A landscape with many valleys, sampled at points; each row gives a point and its height.
From any point a ball rolls to the lowest of the 2 points nearest to it. It stops when none of these is lower. Distance is the straight distance between rows; heights are no part of it.
Z120 h=424: [ 89 186  94 151 150  70 144 104 167 119 142 133  97 162 126 110 145 104
 110 166 121  75 107 146 135  97 119]
Z72 h=49: [136  92 108 110 120  93  90 149 115 123 121 212 106 169 139 141 135 127
  93 162 168 145 180 142  96 121 129]
Z250 h=398: [148 152 116 136 115 160 115 120 125 181 105  54 160 147 139 192  85 108
 163 104 106 179 114 110 148 106  96]
Z503 h=264: [108 101 161 120 133 165  47 154 116 153 105 122  88 132 166 171 102 121
 161 149  98 153 139 111 129 125 116]
Z8 h=263: [107 140 123 110 125 107 154 119 153 133 121 125 121 123 119 131 136 139
 101 133 121  93 110 122 161 108 123]
Z298 h=406: [135 104 150  94 100 181 150  98 115 150 119 149 165 142 122 159 117 165
  42 136 144  98 127  88 187 116  81]
Z794 h=298: [112 131 147 128 145 132 142 137 159 131 125 100  92  55 123 110 139 147
 146 113  99  88 114 116 121 156 148]
Z442 h=354: [181  70 166 168 106 163 102 160  80 109 161 119 114 108 147  68 106 128
 224  90 107 169  99 113 102 203 139]
Z627 h=351: [128  90 127  96 122 123 163 140 142  80 139 177 127 116 107 110 172 161
  72 139 152  95 163 131 115 131 143]
Z82 h=322: [104 159  92 150 137 107  90 122 114 166 128 117 111 195 159 149 108  91
 159 169 115 149 122 129 130  85  98]
Z682 h=307: [146  94 150 151 129 143  92 175 104 112 146 125  80  67 153  76 126 137
 212 116  91 127 143 134  65 175 144]
Z779 h=388: [157 115  94 129 110  99 151 150 110  99 132 163 180 114 102 100 147 125
 116 106 174 178 161 188  80 132 182]
Z50 h=419: [ 97 102 147  83 139 157 143 112 126 113 128 159  91 134 149 118 149 175
  74 162 126  89 129  93 152 129 115]
Z344 h=349: [137 127 137 124 111  98 196 116 171 125 125 101 149  68  84 103 143 137
  95  92 122  94 110 147 146 126 152]
Z178 h=528: [ 92 177  98 133 128 105 134 103 143 137 128 141 118 195 142 151 145  96
  81 187 123  86 108 121 153  98  76]
Z117 h=304: [147 105 130 121 102 111 178 129 147 117 127 110 142  64  88 101 151 133
 110  99 126 113 137 154 112 138 161]
Z546 h=226: [170  68 129 104 101 132 114 147 122 125 113 211 134 132 114 148 146 141
  58 136 170 142 188 140 104 130 127]
Z618 h=395: [143 125 127 141 127 138  93 133 100 160 125  85 132 176 149 144  88 109
 202 120 111 191 113 110 146 106 114]
Z698 h=267: [113 160  95 168 136  96  92 115  84 140 144 124 115 224 154 113 108  66
 177 157 125 159 122 136 111  96 105]
Z590 h=154: [131 156  93 151 120  65 159 105 129 138 134 107 149 136 100 119 129  96
 136 123 137 125 119 169 131 101 138]
Z536 h=529: [147 131 114 176 116  89 154 128  85  99 161 140 157 183 119  69 115  93
 203  90 161 171 113 136 118 115 163]
Z813 h=45: [134 164  80 152 122  69 168 115 143 107 144 132 160 137  97 111 141  98
 104 132 161 123 127 189 118 108 156]
Z168 h=415: [142 110 139 145 125 136  98 134  98 158 121  83 126 135 139 126 100 112
 204 115 106 160 119 121 127 117 128]
Z189 h=127: [116 105 114 118 130  91  76 152 106 124 120 192  93 175 156 135 136 121
 137 160 147 148 173 139  87 114 133]
Z373 h=433: [152 113 135 135 112 125 129 128  99 154 115  85 136 107 115 123 104 110
 170 105 120 155 118 137 133 123 141]
Z693 h=277: [100 142 155  84 159 159 157  98 152 116 119 107 113 102 143 106 142 184
  85 117 103  82  96  99 173 139 116]
Z569 h=211: [ 85 144 140 104 150 119 152 109 161 124 121 127 101 119 140 115 144 161
 110 133 111  82 101 101 167 116 123]
Z543 h=698: [165  71 153 120  92 170 141 136 115 154 130 110 141  52  81 150 126 135
  61 111 134 129 118 114 133 193 104]
Z98 h=552: [ 90 180 113 122 132 113 148  91 147 123 135 140 133 193 140 126 142 138
  69 175 113  72  85 108 170 100  79]
Z405 h=377: [ 81 166 126 114 147 150  91 126 153 164 117 108 106 159 161 188 116 124
 148 154 101 126 117 106 155  95 102]
Z877 h=417: [151 114 128 119  99 121 151 125 122 168 109  91 142  95  96 148 104 114
 119 109 128 133 118 136 148 121 118]
Z638 h=397: [141 141 161 160 166 194  75 125 140 127 136  33 131  90 145 155  95  98
 226  74  81 169  99 119 119 150 113]
Z403 h=171: [122 170  98 185 145  84 107 117  74 110 153 153 124 236 152  87 117  64
 174 153 151 158 136 140 102 115 132]
Z921 h=151: [135  82 126 104 109 124 112 137 119 132 116 202 125 157 127 147 140 134
  62 157 168 121 167 124 132 112 111]
Z176 h=378: [169  84 159 154 118 158 101 140  86 126 142  96 119 113 138  87  97 119
 218  89 102 173 108 117 125 164 146]
Z375 h=445: [132 136  90 138 128  82 117 137 104 112 135 177 135 168 125 119 140 104
 122 151 183 155 164 168  94 121 147]
Z292 h=416: [137 139  86 137 131  88 106 151 104  90 136 201 140 170 132 110 144 121
 130 149 187 171 177 174  71 146 171]
Z720 h=195: [ 96 100 141 108 137 133  86 158 134 133 118 160  64 114 156 130 140 138
 148 150 113 111 153 111 102 131 139]
Z670 h=229: [119  88 150 109 123 135  65 153 123 147 106 157  76 132 160 144 120 129
 151 155 116 143 155 117 112 127 123]
Z447 h=442: [146 144 139 165 148 105 154 113 151 140 139  66 130  60 110  82 101 122
 211  74  94 110 104 144 126 121 164]
Z18 h=460: [113 134 150  86 121 207 107 119 134 162  96 112 131 132 149 215 114 137
  86 122 117 131 110  78 168 129  79]
Z449 h=355: [162 120 157 147 134 196  70 133 108 151 116  60 134 128 149 170  87 104
 199 100  97 199 109 106 143 144 112]
Z157 h=706: [158  97 159 124 109 173 155 127 121 162 129  70 147  40  81 161 113 127
  74  95 130 126  98 116 140 197 106]
Z738 h=285: [138 105 137 136 129 123 115 155 125 123 139 122  97  72 130  84 127 131
 199 114 108 117 143 140  81 145 158]
Z441 h=499: [105 170  95 136 136  95 128 109 137 115 133 160 114 201 127 139 155  86
  69 188 147  82 134 150 127 107  93]
Z232 h=427: [149 141  84 149 113  93 153 147  98  83 143 169 189 152 109  90 137 115
 135 109 188 193 151 181  81 134 202]
Z597 h=426: [136 156 152 168 160 135 137 113 156 142 127  41 129  52 120 123  98 122
 199  79  86 115  95 121 133 139 143]
Z932 h=420: [ 80 117 142  84 145 150 114 129 140 137 117 152  82 147 153 149 134 148
 107 162 116 101 125  91 156 115 113]
Z330 h=343: [172 102 100 117 108 118 138 162 119  93 114 200 175 115 116 111 156 141
 104 115 175 192 185 181  61 152 178]
Z721 h=418: [126 172 125 123 123 153 126 119 150 168 100  53 151 122 137 195 105 118
 147 103 101 140 102 115 160 114 104]
Z666 h=400: [ 72 140 142  87 150 167  94 131 141 153 107 141  96 156 162 180 128 136
 116 160 107 122 116  89 163 103  97]
Z215 h=623: [117 142 147  99 119 137 182  89 135 119 125 112 169 140 124 116 131 188
  57 128 122  83  93 107 194 120  96]
Z747 h=414: [125 161 153 161 162 164 106 122 161 139 123  39 126  69 141 150 104 116
 205  74  79 129  99 115 126 136 132]
Z726 h=310: [123 118 106 115 124 103 172 132 158  71 136 178 161 129 101 113 172 159
  63 141 166  99 160 153 114 126 147]
Z223 h=575: [ 83 184 123  98 154 138 143  92 161 126 122 115 132 178 148 138 137 166
  84 155 104  83  71  95 189 106  85]
Z755 h=470: [144 140  95 165 116  95 136 165  81  72 149 191 174 193 131  86 138 118
 164 115 191 201 152 145  83 156 199]
Z60 h=342: [ 86 189 115 158 173  73 138 116 174 137 140 121  96 122 127  92 128 121
 167 132  94  78 105 135 127  91 136]
Z823 h=671: [143  84 157  96 108 157 184 117 133 103 139 145 147  83  98 106 152 170
  46 130 132  91 138 114 149 153 129]
Z548 h=383: [144 129  92 131 122 108 122 169 119  88 118 209 164 151 130 106 164 143
 126 131 181 188 191 176  61 153 186]
Z437 h=325: [151 129 160 132 117 199  62 127 108 169 100  71 146 129 153 218  88 103
 159 101 105 200 127 103 136 138  88]
Z307 h=331: [165  77 158 162 125 161  73 174  92 113 169 122  90  82 160  76 112 131
 225 113  95 155 107 126  86 206 131]
Z851 h=714: [144 113 153 123 118 162 135 123 128 158 113  69 130  44 101 162 113 116
 113  99 118 120 104 114 141 170 122]
Z572 h=458: [144 140 129 169 146 105 153 114 125 136 140  72 144 104 117  79  97 120
 229  82 102 137 107 141 130 106 154]
Z772 h=160: [114  95 138 106 126 124 121 161 135 121 125 159  75  94 136 121 156 150
 129 147 117 100 157 119 104 143 143]
Z125 h=468: [104 158  92 138 140  76 129 117 140 114 141 160 114 172 122 125 147  92
 102 172 148  93 142 159 114  99 120]
Z639 h=374: [138 137 111 136 117 133  94 125  99 182 113  96 138 176 145 175  93 103
 167 134 115 187 124 117 150  93  90]
Z137 h=153: [120 122 113 141 144  82  87 151  99 107 140 186  94 184 158  97 132 121
 172 150 154 147 167 152  73 127 155]
Z521 h=259: [122 125 119 136 133  96 135 141 140 129 139 118 106  93 128  91 128 127
 184 113 116 112 143 145  98 114 162]
Z983 h=301: [ 84 186 139 146 182 100 141 115 182 144 121  99  98 100 127 111 121 143
 169 111  82  82  95 118 146 105 142]
Z66 h=364: [136 107 135 103 103 135 164 108 124 133 129 152 163 144 108 143 129 148
  46 141 149  94 129 114 172 107  93]
Z54 h=471: [125 101 160  90 113 216 113 116 117 159 110 133 138 108 139 190 114 148
  59 123 131 125 119  78 176 148  75]
Z628 h=256: [135 144  99 127 125  99 176 115 153  78 156 173 175 149  99 124 165 132
  42 158 171  87 146 157 136 119 136]
Z527 h=316: [127 116 115 112 118 105 157 118 138 128 129 154 136 145 110 140 143 130
  77 150 153 104 134 135 151 103 115]
Z228 h=176: [135 169  84 148 128  82 170 109 150  87 140 153 168 157  91 123 154 100
  65 160 170 100 138 177 125 112 134]
Z968 h=649: [133 112 163  94 123 154 186  92 128 102 136 120 153 102 113  94 139 199
  50 129 125  86 107  99 169 136 122]
Z544 h=387: [143 123 140 118 113 118 176 112 153 150 113  79 153  72  89 142 126 139
 102 100 119 102 107 130 158 127 131]
Z196 h=501: [142 142 107 179 121  98 146 149  88  73 161 176 169 197 117  68 130  98
 185  98 179 177 130 137  98 140 190]
Z609 h=485: [139 156  81 140 131  94 121 129 118 103 145 187 154 185 111 131 144  87
  66 169 189 133 166 176 105 121 135]
Z688 h=286: [165  78 108 108 107 122 137 154 127 104 114 209 155 121 109 133 153 142
  75 128 172 157 187 161  83 138 153]
Z73 h=437: [118 146 136 113 122 175 112 120 142 170  89  88 132 122 140 203 106 123
 122 116 109 142 110  95 167 114  94]
Z746 h=441: [146  78 162 102  94 189 127 122 108 163 112 151 137 119 110 164 124 154
  43 132 142 109 131  89 171 142  87]
Z194 h=212: [139  94 127 113 112 109 132 157 128 112 123 158 111  97 122 113 150 137
 131 133 139 123 169 155  83 132 156]
Z79 h=335: [120 123 164  98 141 157 166 115 151 105 129 105 100  56 119  95 150 176
  91 111 104  83  95  98 151 174 134]
Z636 h=685: [150  74 152 105  98 160 157 134 124 131 130 138 136  76  93 138 136 146
  61 120 134 106 141 113 138 153 121]
Z313 h=389: [108  91 143  88 132 140 164 127 131  83 140 174 105 121 136  99 166 184
  75 160 139  86 156 100 131 135 127]
Z486 h=600: [106 170 142  92 137 152 159  76 132 122 118 111 170 160 145 129 127 190
  67 138 113  94  77  89 195 114  78]
Z690 h=381: [ 98 195  97 167 162  66 128 109 162 135 147 116 105 158 131  99 131  94
 152 146 105  86 109 144 123  95 124]
Z258 h=224: [122 139 110 147 136  86 134 125 132 140 137 107 118 124 120 103 118 113
 175 121 119 120 128 152 119  98 146]
Z901 h=326: [124 112 154 127 133 158 147 132 147 121 138  89 100  28 111 116 142 146
 110 107 103  85 102 113 127 195 138]
Z85 h=353: [112 157 108 133 126 130  90 124 131 173 113  97 124 169 152 182 104 108
 156 151 107 157 117 114 144  83  92]
Z341 h=37: [127 146 111 168 140  71 101 129  88 101 154 162 121 206 145  86 125  97
 173 140 163 164 146 149  89 118 149]
Z966 h=265: [ 88 150 142 123 156 122 138 121 167 139 121 115  85  91 137 117 136 145
 155 121  93  83 109 115 141 115 147]
Z706 h=379: [136 155 158 140 160 206  69 126 137 140 129  45 130 132 163 178  99 103
 220  85  85 188 116 110 130 128 104]
Z773 h=296: [125 120 165 121 128 193  48 141 117 160  99 102 110 126 158 198  98 111
 150 124 101 187 131  99 135 142  97]
Z260 h=258: [153  98 125 122 100 109 158 145 131 111 130 136 137  77 100 100 143 132
 134 109 140 135 157 163  81 140 165]

Call two points neighbours if one is among the 2 nearest of the other. Go from one point of each pair to the other, from neighbour to neighbour, staying as low as possible. Name the highest point that can't be avoided.
Z330 / Z966 -> Z54
Z341 / Z772 -> Z373
Z813 / Z330 -> Z168
Z569 / Z966 -> Z79
Z341 / Z72 -> Z137

Two balls start at each pair of points below. Name the first point that both come to, or write never.
Z747 / Z877 -> Z772
Z544 / Z447 -> Z772
Z50 / Z746 -> never
Z157 / Z597 -> never
